Each row is a point on a landscape with many peaks, with its height.
A climber steps from a point to the highest of its 2 nearest points, and stops where none of them is higher. Distance is the straight distance between rows; heights are no part of it.
Q_373 height 1.06: [-10  -2 -13 -21  10  11  -6  -5  11 -10 -41  19   8  26  10  59   8  40
 -26 -23  -3 -17]
Q_936 height 3.70: [ -1  -4  44   3 -18 -24 -27  19  12 -13 -50   6   6  18 -11 -11   2  16
  27  46  -8 -40]
Q_198 height 2.20: [-14 -19  12  -8 -45   3   3  -9  -5   6  -9  -1  23   5  62 -15 -12 -25
   5  11   7   5]
Q_269 height 2.48: [-20  38   5  -4 -58  24 -11 -26   2  14  39 -15  22   8   1 -15 -28 -11
  16  14  -5   8]
Q_167 height 4.04: [ 16 -14 -16  10  30   4 -19  13 -10  -3   4 -19 -35 -39 -11 -36 -14 -28
 -10 -27   4 -39]
Q_322 height 2.84: [ 39   3  31 -27 -19  19 -28   5  -1  -4 -12  10 -14   9 -12 -14  23  12
  14 -11  16  -6]
Q_842 height 1.17: [-10   8 -30 -25 -38  49  40 -10 -21 -18  28   6  19   0 -16  -7  -8  24
  -6   7  26   0]
Q_559 height 4.11: [ 19  14 -27  22  12   1 -41  10 -23   1   5  -5 -17 -14 -43  42   1   0
  44 -10 -11   5]
Q_521 height 5.20: [ -2  -1 -31  10  38  21  25  12 -17 -25  31  29  -1 -25   7  -6 -10  -1
  16 -44 -23 -35]
Q_667 height 5.89: [-50 -14  23  26 -17 -53 -26 -21  -8  21  27 -12  -6  13 -15 -36  -3 -21
 -23  35 -16  25]
Q_248 height 3.78: [ -8 -34  27  46 -12 -25   3 -13  36 -28  -9   2 -22   0  16 -37  40  17
  31  24 -17  30]
Q_563 height 5.13: [ 73 -11  14 -28   0 -14 -22   6 -16  11 -33 -12  13 -15  -6 -32  30  -6
 -26 -38   7 -34]
Q_632 height 6.37: [ 13  29   0  -9  24  32  56   0  -6 -10  57  14  15  -6  13 -26 -27 -45
 -20 -36  32  -5]
Q_236 height 2.18: [-24 -22  17  -6 -13 -13 -16 -24  57 -11 -41 -33   2  -7  42   4  23  13
 -30  17 -16  -8]
Q_724 height 3.32: [  2  13   3 -11   3  11  20 -31  17  29  46   4  -6  12  42  -6  37  14
  -7  17 -23  59]
Q_996 height 4.38: [ 27  31   4   2  38  14 -30 -21 -21  24  -4  25   0  21  16  39   7 -37
 -25 -21  17  17]
Q_176 height 5.47: [ -7   8  -7 -21  18  37  36  -8  -3 -13  27  -8  -5  12 -29  -8   0  21
 -46 -37  -3 -51]
Q_619 height 4.61: [ 15  15  15 -22 -26 -13   0   3  22  -3 -83  19  17  51   9 -10 -14  23
  14  11   3  -3]
Q_316 height 4.86: [ -5  26  27 -44  51   5 -26 -17 -10   2  49  20 -20  12 -35  25  30   3
 -14  -8  -7 -27]
Q_241 height 0.67: [  5  10 -34 -28   2 -17  18 -30  35  -8 -31 -24   1 -23 -44  18 -29  -2
  -1  22  20  14]
Q_767 height 6.25: [-41 -10   8   3   5   8 -48 -12  -3  16  12  13 -27  28 -10  -3  20  31
 -42  10 -16   2]
Q_728 height 4.06: [ 19   6  32 -21  13 -34 -34   3  17   1 -52  11  15  39  22 -12   3  15
  33  29 -24 -24]
Q_960 height 4.66: [ 17 -11   5  -6  55   3  22  54 -25  15  11  -9 -11 -17  14  42  -3  -7
   8  14 -15 -22]
Q_339 height 4.37: [ 23 -13  18 -27  15   6 -16  -5  -6   0   0  -5 -32 -16 -10 -17 -22 -36
 -32 -51  24 -41]
Q_331 height 3.89: [ 37  14 -16 -10  12  24  -5  13 -10  24  -5 -43  15 -26  38  34  35 -13
 -11  11  -8  -2]
Q_837 height 5.98: [-46   2  14 -20  15  12 -20 -20  10   7  29   4 -11  16  24  -8  16  14
 -46  19 -31 -31]
Q_783 height 2.85: [-10 -65  24  16  -6 -43 -23  21 -23   3   1  26 -31  15   0  11 -12  16
  42 -32 -19   5]
Q_271 height 3.18: [-24 -26  -3  18  -1 -22 -12  18 -27 -16  10  48 -14 -13 -25  33  -9  17
  36 -31 -11  -8]
Q_180 height 4.94: [ 16 -16 -20 -24  31  11  57  59 -45   7  34 -23  -2 -35   2  28   8  -7
  12  16  -6   0]
Q_363 height 3.81: [ 10   9   1   2 -14  34  38   4   2 -14 -39  39  14  14   0  -3  18  19
 -33 -15  31  -6]
Q_650 height 4.22: [ -2  16 -31  10  13  26 -57 -19 -23  27  -9  -4   1  10  21  48  16 -12
 -37 -11  -3  14]
Q_356 height 2.60: [-11 -20  -3 -12  11   0   9   6 -16  -2  57  22 -20 -34  -8 -14   9  -5
   7  -6  19  27]
Q_977 height 4.46: [ 25 -17  11  49  -2  -9   3  22  -4  20  17 -22 -11  15  27   6  17  30
  45  27 -32  44]
Q_94 height 4.13: [ 23 -21  30  46 -19 -21  -4 -10  18   6   7  -5 -17  12  40 -28  29  -5
  45  13  -7  59]
Q_883 height 1.19: [ -8 -22 -23 -14   3  15  10  -3   0  -5 -25   1   9   7  54  69 -16  11
  -8 -18  -5  -1]
Q_541 height 2.19: [-57 -18 -26  31 -25 -24  28  17  21 -31  21  13  20 -15 -17 -35 -42   5
 -16 -25  24  38]
Q_679 height 5.52: [-19  -7  23 -10 -43 -24 -22 -25 -10  25  24   6  -2  12   2 -57  -4 -15
 -22   6  -6   1]
Q_643 height 0.34: [-16 -15 -18   2   6 -45   6 -43  26  -9  -8 -20  25 -46  11  19  -5 -43
 -15  14   5  13]
Q_730 height 5.54: [ 67   0  10 -33   8  12 -38  34 -51  21  -1 -32 -10  -4 -28 -24  34 -15
   2 -34  -6 -37]
Q_857 height 5.91: [-39  17   5  14 -26  25  22 -16  56 -28 -15  12 -23   3  -3 -17   4  25
 -16   0  27  24]
Q_131 height 1.54: [-29  49   9 -32 -10  31  30 -34  17  -9  19  -2  -5  37 -21 -25 -46 -39
 -31 -11  46   5]
Q_359 height 4.49: [ 28 -24   6  -6  -3 -21  14  28 -16   8 -41  -4   8  -6 -26 -17  -2  11
 -10  15  10 -17]
Q_418 height 6.21: [-54  -6   7  13   1 -50  -1  -3  17  21  45 -31 -11   8 -38 -11 -26  20
 -22  24 -22  28]
Q_574 height 0.21: [-24  -8  11   3  -5 -56  25 -34  34   7 -17  -8  27   0  29  -8   8 -24
 -33  16 -11  39]
Q_797 height 5.66: [ 18  48   9  24  27  19  42  33   5   7  43 -24  15  -4 -18 -36 -26 -21
 -38  12  24   6]
Q_604 height 5.76: [  2 -23 -15   1 -16  -3 -23  13 -51  16  -4  11  23  47  19  24  14  18
  50  42 -14  26]
Q_237 height 6.50: [ 30  -5 -16 -23  -5 -10 -33   8 -37  26  12 -29   0 -34 -12  25   0 -41
  25  -3  20  21]
Q_556 height 1.74: [ 29  47  23 -19 -16  17 -21 -21  29   6 -45 -21  13  24  -8 -12  13   2
 -50  11  15 -23]
Q_734 height 0.11: [-34   8  -1   3 -18 -39  30 -24  17  16 -14 -10  39 -10 -16 -21  -5  -3
 -55  22   5  15]
Q_654 height 3.43: [-37 -26   4  36   4 -17   4  45 -14 -22  44  32 -15 -44 -25   8  16  11
  27 -34 -23 -21]
Q_41 height 2.61: [ 16  18  47 -21  -4  -6   6 -13  22 -14   0  53  -2  -6  -9  -9  13  -5
  28 -13  11  -4]
Q_663 height 5.85: [ -2 -38 -30  -4  15 -12  24   3 -44  30  16   3  10   6  11  -4   3   2
 -25  34   2  32]
Q_887 height 4.98: [-23 -21  36  22 -41 -43  -5 -12   4   1 -33  19  -4  41  10  -7  17 -14
  13  38  17  59]
Q_91 height 1.13: [ 63  -9  22 -27  15  26   5  18  22   8  -2 -32 -29   2  43 -16 -10   8
  22 -21  -8  -8]
Q_558 height 1.62: [ 20  43  12  -9   8  41 -27 -34  15   0 -15 -10 -11  39  -9 -12  -6 -12
 -26 -18   8 -34]
Q_752 height 4.15: [  1  -3  49 -21 -19 -20  21  54 -12   2   6  -7  23 -29  -9  42   9  -5
  14  21  -9 -41]
Q_249 height 2.47: [-14 -22  11   9 -33  15 -25   7 -10   5  -3 -17  -7 -21  40  -6 -28 -39
 -10 -14  15 -17]
Q_199 height 5.04: [-15  28  -5  -7  29   5   2  -5 -13   4  64   8  10  -5 -30   9  17   2
 -17   6 -21 -23]
Q_671 height 2.45: [ 10 -57  22  29  -8 -59 -20   2 -25   9  -9  -5  -5  41  35  -5  -5  -4
  49  -2 -28  25]
Q_639 height 3.35: [  8 -35 -29 -15  18 -16 -57 -48  28 -25 -31 -15 -12  -1  24 -20  23  22
  26   2 -21 -10]
Q_61 height 5.57: [-22  35  16 -15 -24   4  38  -7  51   5 -39  17 -10  29  -8 -10  -8  11
 -30  -8  20  26]
Q_469 height 4.41: [  1 -16   6 -33 -37 -10 -17 -28  -7 -10 -39  46  24  11  14  11  31   4
 -22 -42  12  -1]
Q_350 height 5.73: [-30  10  21 -36   7  30  -4 -20   9  -6  29 -10  -8  13   6 -23  -3  -5
 -53 -22 -18 -59]
Q_673 height 5.26: [ 17   5 -19   6  14  30 -20 -26 -11  15   1  25 -32  22  24 -32 -23 -21
 -12 -28  21  20]
Q_426 height 0.98: [-31  48   3  16  -5   8   1 -16   4 -23   6  61   9  24 -17 -23 -42 -18
  12 -33  14 -13]
Q_708 height 4.83: [ 46   2  -6 -10  31 -26  -1   5   3  -8 -39   6   8 -16 -37  23  12  11
  -8  -6   4 -16]
Q_291 height 1.58: [ 15  24  25  57  34 -30  13  34   4  18   8  16  -1  -1 -25 -48 -15   5
  -8  11 -15  -4]
Q_62 height 1.41: [  9  17 -19  72   6 -23   7  31  -5  19  -2 -18  12  -7 -14 -36 -28  -9
  -4  13  -7  10]
Q_177 height 0.99: [ 19  11 -33 -48 -19  27  52 -30  -9 -19   6  -4  28 -13 -36   9  -8   9
 -13 -29  22  -9]
Q_623 height 4.09: [  9 -15  25   6 -40 -20  18  24   4 -11 -22  -7  17  -3 -17 -14  -5  25
  34  32  -6 -19]
Q_992 height 1.49: [ -3  25   8 -29  -8  49  -5 -28  -4  -5  13 -23 -19  31 -43 -21 -27 -30
 -30 -14  45 -26]
Q_393 height 2.01: [-20 -48 -14  38 -17 -32 -33   5 -20 -32 -49  12  -4 -17 -11  23   7 -16
  37   9  23   4]
Q_196 height 2.69: [  3 -40  36  31  -3 -53  19  23  28  -2 -58 -19  -5  15  21  32 -10  14
   4   9  -1  19]
Q_943 height 5.17: [  3 -14  30  -7  19 -28 -10  22  19  14 -13  -8 -23  27  -5  30 -17  26
  36  40   2  19]
Q_934 height 1.37: [ 50 -19   0 -10   5   1  14   2  25  18 -40 -27  -5   6  47 -21  -8  14
  -7 -10  -9   7]
Q_890 height 5.28: [ 15  11  18 -19  43  30  43  -5  10 -14   7 -16 -19  21 -49   6  -9  -6
 -46 -42  37 -42]
Q_915 height 4.16: [ -1 -21  65 -37 -21 -32   3  34   3  -1 -13  13   0   3  -1  27 -13   8
   7 -13   0 -36]
Q_486 height 5.99: [ 58   3 -14 -26  -4   9 -39  19 -53  30   9 -45  -8 -21 -16  24  10 -39
  10 -43  -2  -9]
Q_429 height 4.07: [  7  49  -3   3  52  22   0  22  -7  -6  -3 -30  -6  -2 -50  38 -15 -20
 -20   1   7 -60]
Q_405 height 5.97: [-44   8  14   8   6 -20  -4  19   6   9  34 -22 -19 -16 -35  -2 -14  -2
 -48  21  13   0]
Q_391 height 0.74: [ 10  14 -28   2   6  29   0  14 -13   6   6 -37 -14  -8 -21  12 -24   0
   6  23  14  -4]
Q_229 height 1.79: [ 12 -15  20  26  34 -49  18  11   3  20   8  18  -5  10   2 -58 -25   1
  19   6 -42  -8]
Q_224 height 4.77: [-21 -29   4 -15 -32 -29   4 -29  17 -21 -39  34  13   2 -10   2   5  23
   7 -29 -14 -12]
Q_754 height 4.03: [-14 -20 -40   6  -3   1 -54 -28 -13   4  -4 -18  -1   0   9  50  26  21
 -11 -15 -17   8]
Q_105 height 5.34: [  8  23 -30 -19   7  40   2 -18 -17 -24  42   7  -1 -42   2  -4   3 -49
  22  14  39  15]
Q_107 height 6.34: [ -7 -45 -26 -14 -11   8 -19  15 -55  21  -1 -12  12  13  34  -3  25   0
  10  57  -2  11]
Q_648 height 2.41: [ -5  24  24 -36 -29  11  31 -26  29 -35   6  53  11  -9 -15 -47   6 -11
   8 -12  18  -9]
Q_959 height 4.45: [-25  15 -14   9 -24  27  19  -4  11 -27   3   7  27  -1   4 -11  -9  37
  -6 -11 -24 -47]
Q_672 height 4.67: [  7  20  17 -56  45   2 -25 -20  -1 -13  12  35  -3  32 -11  38  20  26
  11  -9 -24 -39]
Q_826 height 6.00: [  9   4 -25   4  43   9 -16 -24 -13  15  50  17 -25   1   0 -13   8  13
 -21 -51 -33  -1]
Q_940 height 3.38: [  4 -35  -3  39 -36   0  -1  -3  24 -36 -30 -14 -14 -18  -2 -38  18  15
  52  40  13  23]
Q_581 height 5.56: [-18  -7  17  32  42 -27  -4  28  15  16 -15   7 -21  22  12  12 -25   9
  -5  40 -13  15]
Q_34 height 2.91: [  4 -26  11  28   0 -41  26  25  12  -5 -17 -10   3 -24   5  41   1  -7
  19  20  21  41]
Q_813 height 5.19: [  9 -12  10 -23 -29 -11  -6 -16 -34  27  30   2  14 -12 -13 -27  17  -5
 -40 -25  -7 -15]
Q_251 height 3.83: [-20 -38 -50  23 -18 -18 -31 -22 -19 -16 -13 -34  22  -8   4  44  37  21
  24   3 -31  -5]
Q_119 height 5.65: [ 16  12   3  12  42  24  -4 -13  13 -15  42  29 -35 -11   5 -16   8   0
  14 -43 -17 -11]
Q_72 height 0.94: [ -5  14 -14  16  16   2 -11  -7  13  -6 -21  32   8  20 -20  46  17  50
  -1  -4 -18   5]
Q_121 height 3.08: [-19  -4  13 -19   1 -31  19 -37  18  18  58  23  -9   4  18 -12   5   0
  20  -2 -31  45]
Q_496 height 3.53: [ 15   6  11  15  11  10 -17 -19  23  15  16   8  -6  -5  54  26  30  -1
   6   3 -11  49]
Q_260 height 3.07: [-10  39 -12  -2  18  18  17 -28  24  22  42  -6 -10  24  19   0 -14  22
 -10  -4 -31  25]
Q_891 height 4.76: [ 19  15  -2 -18   9  23 -14  -3 -64  29  36 -10   4   3 -14  -6   4 -53
 -41  -9  26 -16]
Q_230 height 0.83: [ -5  17 -37 -19 -15   4  32 -20  14 -12 -14 -12  23 -22 -16  42 -30  -9
 -22 -13  35  10]
Q_848 height 4.26: [ 38  40  -5 -22  45  46  -4   6 -13  -7  -7 -26  14  13 -10  28  19 -10
   6  -4  -5 -60]
Q_81 height 5.81: [ 16  25  -7  -9  18  42  26 -16 -10  -4  20  37 -11  21  21 -29 -34 -34
   7 -21  34  10]
Q_768 height 1.44: [ -2  42   2   0  12  33 -41 -37  24  -4  10 -10 -23  18 -12 -42 -26 -11
   4   4 -15 -41]
Q_644 height 5.09: [ 40   8   3 -32  43   5   7   0  11   0 -34 -17 -26   7 -52  18  -6  15
 -33 -20  30 -22]
Q_120 height 1.61: [ 18 -25  14 -32 -10 -24  11 -17  22  17 -36 -11   5  30  58 -22  11   7
  -1   2 -13  33]
Q_318 height 1.92: [-12 -56  14 -35  -5 -39  -9 -34  27  -8 -32 -15   6   8  50 -28  36   4
 -15  28 -10  18]
Q_627 height 4.80: [ 14 -24  62 -33  13 -31   4  34  25   5  -8  23 -36  18 -11  13  15  33
   6  16   7  19]
Q_972 height 1.35: [-32  -3 -37  -5 -24  39  52  14 -10 -28   4  16  31  -6  11  16 -24  11
  13  21  25   0]
Q_163 height 5.55: [-32 -20  18  -5 -20 -23 -15 -29  35  -2 -34  18  -9  64  11 -18  37  59
   9  -3 -50  15]
Q_500 height 5.92: [-26 -14  38  22  10 -35  28  30  11  25 -30   9  -5  40  24 -14 -30  16
 -32  32 -17   1]
Q_676 height 6.26: [-38   2  30  18 -20  19  11   8  31 -16  26  31 -27  -9   9  10  12  21
   8   5  22  39]
Q_327 height 3.10: [-26  -9 -43   2 -44  31   2  18  -8 -34 -15 -35  16 -37   1  10 -15  -6
  37  -3 -10 -42]
Q_312 height 2.88: [  0 -34 -26  27 -25   2 -26   4 -19 -13 -35 -15  -4 -12 -20 -50  -3  -2
  41  40  12  -1]
Q_838 height 3.99: [ 33  42 -43  41  26   7 -12   7 -15  13 -16 -15  27 -27 -19   2  15 -20
  -6  21 -10 -11]
Q_624 height 5.10: [  2  15  34 -22 -13   1  24  16  27  10 -78  29 -16  52  14 -12 -27   3
 -18   3  25   8]
Q_338 height 3.30: [ 13 -29  16  39  20 -45  10  13  14  -7   5  -3   1 -46  -6 -19  48  -1
   0  13 -21   4]
Q_897 height 5.45: [-39  21   9  25 -28 -11  -7  20  -7  -6  39 -23  20 -51 -31  -5  -3 -40
  -4  43  27  11]
Q_911 height 3.71: [ 36   8  16  -7  18   7 -13   0  -5  18  15   9  14 -22  45  21  42 -17
  -4  -3 -16   2]
Q_747 height 1.05: [-16   1 -30  13  29   6   8  10 -19  13 -16   5   9  10  33  61 -31   8
  -5  20   3  15]
Q_626 height 3.88: [-22  20 -22  18  45  19  16  60 -26 -19   4 -22  -6 -20 -46  33 -15  -6
  -2 -17  -1 -42]
Q_740 height 0.95: [ -8  34 -21   8  38  -1  11 -18  17   8 -10  19  19  11  21  62   1  15
 -17   9  -9  33]
Q_45 height 5.15: [-26  32  28  27 -24  -3  11  15  27 -25  37  21  21 -34 -17 -39  -1 -27
  10  30  27  13]
Q_415 height 1.36: [-12 -34 -15 -38 -15 -16  14 -29  23   6 -35 -20  10  12  53  38 -10  16
  -1   2  -5  26]
Q_328 height 5.42: [-18  32   9  12   7  14  46  51  11  16  58 -48  12 -16 -13   3 -18  12
 -31  20  -3  -4]
Q_186 height 4.47: [ -2 -43  51 -32   0 -19 -14  38  -5  -3 -13  23 -15   5  15  27  33  26
  14  17   3 -20]
Q_557 height 3.40: [ 18  10  -1   9  23  37  11  -6   1 -19  16  52  -8  13 -12 -29  50  46
   8   4 -10   1]
Q_666 height 0.61: [ 23   5 -18 -28  29  46 -16  21 -25   9  14 -44 -40   7 -13  -5 -21  -9
  22  10  -4 -36]
Q_254 height 1.91: [ 26  24  -2 -23  -3   5  -8 -46  47  -1 -39   1   1  10   7 -47  30   2
 -19  13  -4   1]
Q_394 height 2.39: [-24 -27 -22  21 -11 -10  32   9  -4 -23  29  30   8 -41 -21 -12  -2   1
  -8 -34  22  25]
Q_796 height 4.08: [  0   3  32 -18 -38  13   6   4  -9   3 -51  41  26  33  39  -4  18  -5
 -45 -10  24  -8]
Q_659 height 2.34: [ -6 -16   8  -3  -7 -33   4  -5  43   0 -51 -42  21  -8  21  34 -11  21
 -24   4 -24 -34]
Q_377 height 6.29: [-18   7  33  23 -19  -8  28  29  16  24 -16 -16   9   4  21 -11 -32  -7
 -30  17  10   7]
Q_123 height 0.50: [ 16 -19 -40 -14   6 -27  -2 -36  21  -2 -29 -50  13 -25   0   6  -7  -8
  14  23  -5   8]
Q_277 height 0.90: [-10 -10 -49  23   7   7  16  20 -29  11  -7 -11   0   5 -20  19 -38  18
  -6  -3   2   8]
Q_16 height 4.25: [ 58  16 -37  -1  24 -15 -19 -22 -15  14 -23  -9  33 -20 -13 -16  21 -25
  -8  23   3   6]
Q_441 height 2.15: [ 17   8  -1 -32 -31  11  12 -43  46 -20 -35  19  -9  -3  -5 -49   0   8
  14  -7  17  14]
Q_206 height 5.71: [-58 -14  25  18 -30 -14  -9  26  -3   5  40 -20   2 -24   1  -2  -8 -19
  -8  31   7  -7]
Q_154 height 4.85: [-43   4  34   9 -22 -44  25  -7  39 -15  37  31   6 -19  -9 -32  -6 -23
  13  17  21  50]
Q_190 height 2.26: [  4  27  32  27 -53 -15 -25 -18  15  23  15 -32  18   4   3 -19  10  -8
  13  19 -19  16]
Q_699 height 1.75: [-26 -26 -26  29 -19   2 -14  24 -35 -30 -21  35   5 -49  -6  28  21 -27
  16   3  38   9]
Q_922 height 3.48: [  7 -39 -31   5  18 -27 -44 -14   5 -23 -18 -18   0 -22  10  29  29  12
  52   7 -37  -5]
Q_491 height 5.40: [ 36 -45 -15 -46  19  -8  49  24 -42  23   7  -9  11 -12  25  -1   1   0
  -5  15   0   6]
Q_602 height 5.24: [ 39   1  -6  -6 -12  13  11  38 -34  12 -10   6  20  28   7  45  16  44
  52  22 -10  14]
Q_955 height 4.78: [-31   7 -17  21   9  24  44  15  10 -38  48  26  17 -13   4 -38 -14  26
   2 -27 -28 -31]
Q_234 height 4.28: [  5 -15 -53  23  39  24 -42 -13 -10  -4 -18  -7 -45 -17  -3 -15  -9  -7
 -13 -31  -6 -22]
Q_889 height 6.35: [ 16  12 -13  -8  48  11   5  -6 -17  12  49  -9 -15  -9   4   7 -18 -17
 -37 -71 -24 -33]
Q_99 height 5.12: [-38 -24  18   8 -35 -28  -9 -25  29 -23 -21  20 -18  31 -13 -23  -4  43
  23 -23 -30   1]
Q_413 height 5.37: [ -5 -13   3  39 -40 -18 -20 -23  11  -6 -31 -14  -1   9   7  14  35  -3
  23  38  28  60]
Q_790 height 4.60: [ 53   8 -31 -11   0  22  -8 -13 -27   9 -13   1   8 -17 -13 -25   0 -33
  -5  -7  35  -1]
Q_913 height 4.53: [-40 -20  35   5  -5 -59  14 -14  27  -3  -5  43 -13   9   4 -14  -1 -21
  22  25  13  43]
Q_52 height 3.14: [ 21  -4   7 -26  -7  33 -29 -10  -5 -16   7  34 -13  28   1 -28  45  53
  28  -8 -17  -8]
Q_958 height 4.44: [  5  27   4 -23  50  39  -5  -4   0 -29  -7  27   3  12 -10  31  23   9
   1   9   6 -48]
Q_909 height 4.43: [ 20  20 -16  -1   8  24 -22  27 -48   3  -2   8   0  11 -58  33  11   7
  13 -10   2 -19]
Q_895 height 4.40: [ 12 -11  29 -16  19 -22   6  53 -15  18 -14 -19  29  -9  33  56  13  -7
   6  21 -23 -30]
Q_382 height 2.00: [-52 -18 -19   8 -45  -6  31 -16  10 -13   6   2  13  -2  10 -14 -39  -6
   0  -4  30  46]
Q_286 height 5.87: [  9   4 -18 -10  11   3 -36  -1 -23  -7  19   2 -13 -50  -8  -3   7 -58
  47  28  25  16]
Q_515 height 4.72: [ 47 -31  21 -26  15 -11 -14  19 -25  10 -38  19 -10  -7   7 -18 -10 -31
 -20 -53  17 -31]
Q_98 height 0.77: [-33  22 -12  20 -12  13  16   2   3 -21  27  30  -3   9 -26  19 -55  16
  10 -55  12   4]
Q_962 height 4.79: [ 39  16 -30 -23   0  40 -18  44 -50  15 -14 -24  -2  22 -32  45  10  22
  43  21  -3  -2]
Q_567 height 2.83: [  9  11  20  -2  10 -21  -5 -12   8  25  68   9 -20 -18   1 -25  -8 -25
  23   6  -4  46]
Q_489 height 5.90: [-28  11  15  45 -24   3 -23   9  10   7  35  11 -18   7   3  30   3  10
  39  20   6  56]
Q_669 height 4.05: [ 53  38   6 -35  20  43  -9  14 -16  13  20 -51   6 -15  16  25  31 -24
   6  -4  -8 -31]
Q_30 height 1.55: [-18 -23 -38  -1 -38  29  24  28 -33 -23  -5   6  16 -38   5  26   7 -16
  22  13  39  11]
Q_289 height 5.94: [-28  -3  26  -9  -1  -5 -33 -15  26  22 -27   8 -19  53  18  -7  34  48
 -43   7 -32  18]
Q_745 height 2.09: [ 22  13   5  25 -44  15 -11  -5 -11  34  -1 -27  24  15  41  -2  -3  -6
   7  17  -4  29]
Q_311 height 3.61: [ -4  37  -9  25  11  55  22   9  -2 -22  11  35   4  13 -24 -16  25  29
 -23   2  29   2]
Q_204 height 4.93: [ 28  21 -50  -7 -17  49   4 -12 -20   4   4 -27   6 -37  -3   4   8 -38
 -16   2  46  21]
Q_806 height 4.56: [ 29  35   0 -19  36  48 -12 -22 -37  12  28  11  -3  22  -2  22   2 -59
 -15 -10  43   5]
Q_525 height 3.42: [ -1  14 -51  -5 -23  24   4 -10  -3 -24  -4 -33  29 -39 -25  35 -12   7
  14 -32 -16 -35]
Q_494 height 3.74: [  8  45 -42   1   6  16 -17 -18   1  -6  23 -17  12 -19 -24  49 -14   3
  32 -17 -21 -15]
Q_689 height 3.09: [ 17 -11   0  37  23 -40  14  11   3  14  -2   7   4 -35   1   3   9 -23
 -11  -3  11  34]
Q_57 height 1.76: [-53  18   0 -30 -19  -5  30 -17  20  -2  21  13   6  19   1  -8 -60 -12
 -16 -13  15  14]
Q_28 height 2.08: [  8 -32  47   9   4 -55  15   2   9  24   7   6  -7  29  43 -41 -17  -7
  33   4 -39  25]
Q_219 height 5.62: [-23 -22  -8  54 -42   5 -11  -6 -10   2   8 -13  -3  -5  17  37  35   7
  14  16  16  74]
Q_47 height 3.50: [-17 -19  17  40   5 -44  13  -9  40 -28   2   6  -2 -30 -27 -16  40  27
   4  38  -5  25]
Q_400 height 2.79: [-15  43  -9  13  -6  -5   6 -31  19  15  29  -2  16  23  13 -30 -40   2
  24  12 -37  13]
Q_5 height 4.19: [-14  11 -17 -12  -9   6  23 -42  39 -14  -7   6  19   9  16 -16  -3  39
   1 -21 -52 -24]
Q_921 height 3.82: [ -4 -15 -26 -16  23 -12 -15 -51  33 -13 -31  21  -9  20  23 -26  -3  23
  18 -36 -48  -8]
Q_503 height 3.67: [-24   3 -14  18  21   6   3  50 -23 -18  20   3  -6 -44 -21  43  18 -13
   6 -21  -7 -15]
Q_512 height 2.51: [-23 -30  15  35 -24 -40  20  23  27  -6 -39 -37   5 -11   0  24 -28  13
  -5  -7  -9 -17]
Q_729 height 5.23: [ -4  36 -16  23  39   2  22  14   2  20  50 -23  17 -23  -7  10  12   2
 -41  19 -25   1]
Q_147 height 5.95: [  8  34  11  31 -31  23  27  34  -8  17   5 -12  13   4   2 -27 -20 -17
 -39  -5  31  -7]
Q_523 height 1.20: [ -6  34   7  19  -2  14 -24  -9  -4 -14   5  34   0   5 -30 -36 -18 -11
  16   1  -8 -40]
Q_710 height 0.88: [ 35 -17  12 -35  24   9 -38  15   1  18 -11 -33 -44  22  14 -18 -29   9
  27  -5  -4 -16]
Q_77 height 2.40: [-21 -36  -9  23 -39  -7 -33  34 -29 -18 -21  -3 -21 -29 -42 -17 -11 -18
  33  13  30  -8]
Q_685 height 4.95: [ -1   7   1 -32   0  20  -7  -9 -61  12  37   9  21   3 -26 -22  25 -23
 -56 -16   0 -54]
Q_472 height 0.68: [-33 -12 -45  15  -9   2   2   2   0 -15  17  -6 -10   6 -23  10 -60  35
  26 -29 -15  -6]
Q_605 height 6.73: [  8  26 -13  -9  22   3  29  -2 -20   3  44  -8  25 -22  -6  -3 -27 -43
 -31 -40   3 -26]
Q_399 height 2.75: [-35  -4  -8  35 -36  13  -7   0  17 -14 -16 -37   9 -17  22 -11 -34 -10
  15  13  -1 -23]
Q_261 height 4.75: [ 29  -7 -36 -12  34  30 -45 -21  -2   6 -38  -1 -31  20  36 -14 -19 -17
 -13 -29   6  -7]
Q_944 height 4.84: [ 33 -14   3  29 -30   5  26  52 -27  16   6   1 -10   5 -11  16  16  36
  44   2  -8  30]

For each start below, name the point where the climber stops.
Q_400 | Q_377
Q_556 | Q_767
Q_936 | Q_767
Q_356 | Q_377
Q_639 | Q_605
Q_783 | Q_377
Q_922 | Q_418

Call two points neighbours if one is among the 2 nearest of the other. Go from one point of each pair to the other, from neighbour to neighbour, staying as high as possible. Name the lowest point that can't be avoided.
Q_418, Q_676 | Q_913
Q_676, Q_377 | Q_992
Q_767, Q_418 | Q_936
Q_676, Q_237 | Q_639
Q_377, Q_107 | Q_752
Q_605, Q_237 | Q_167
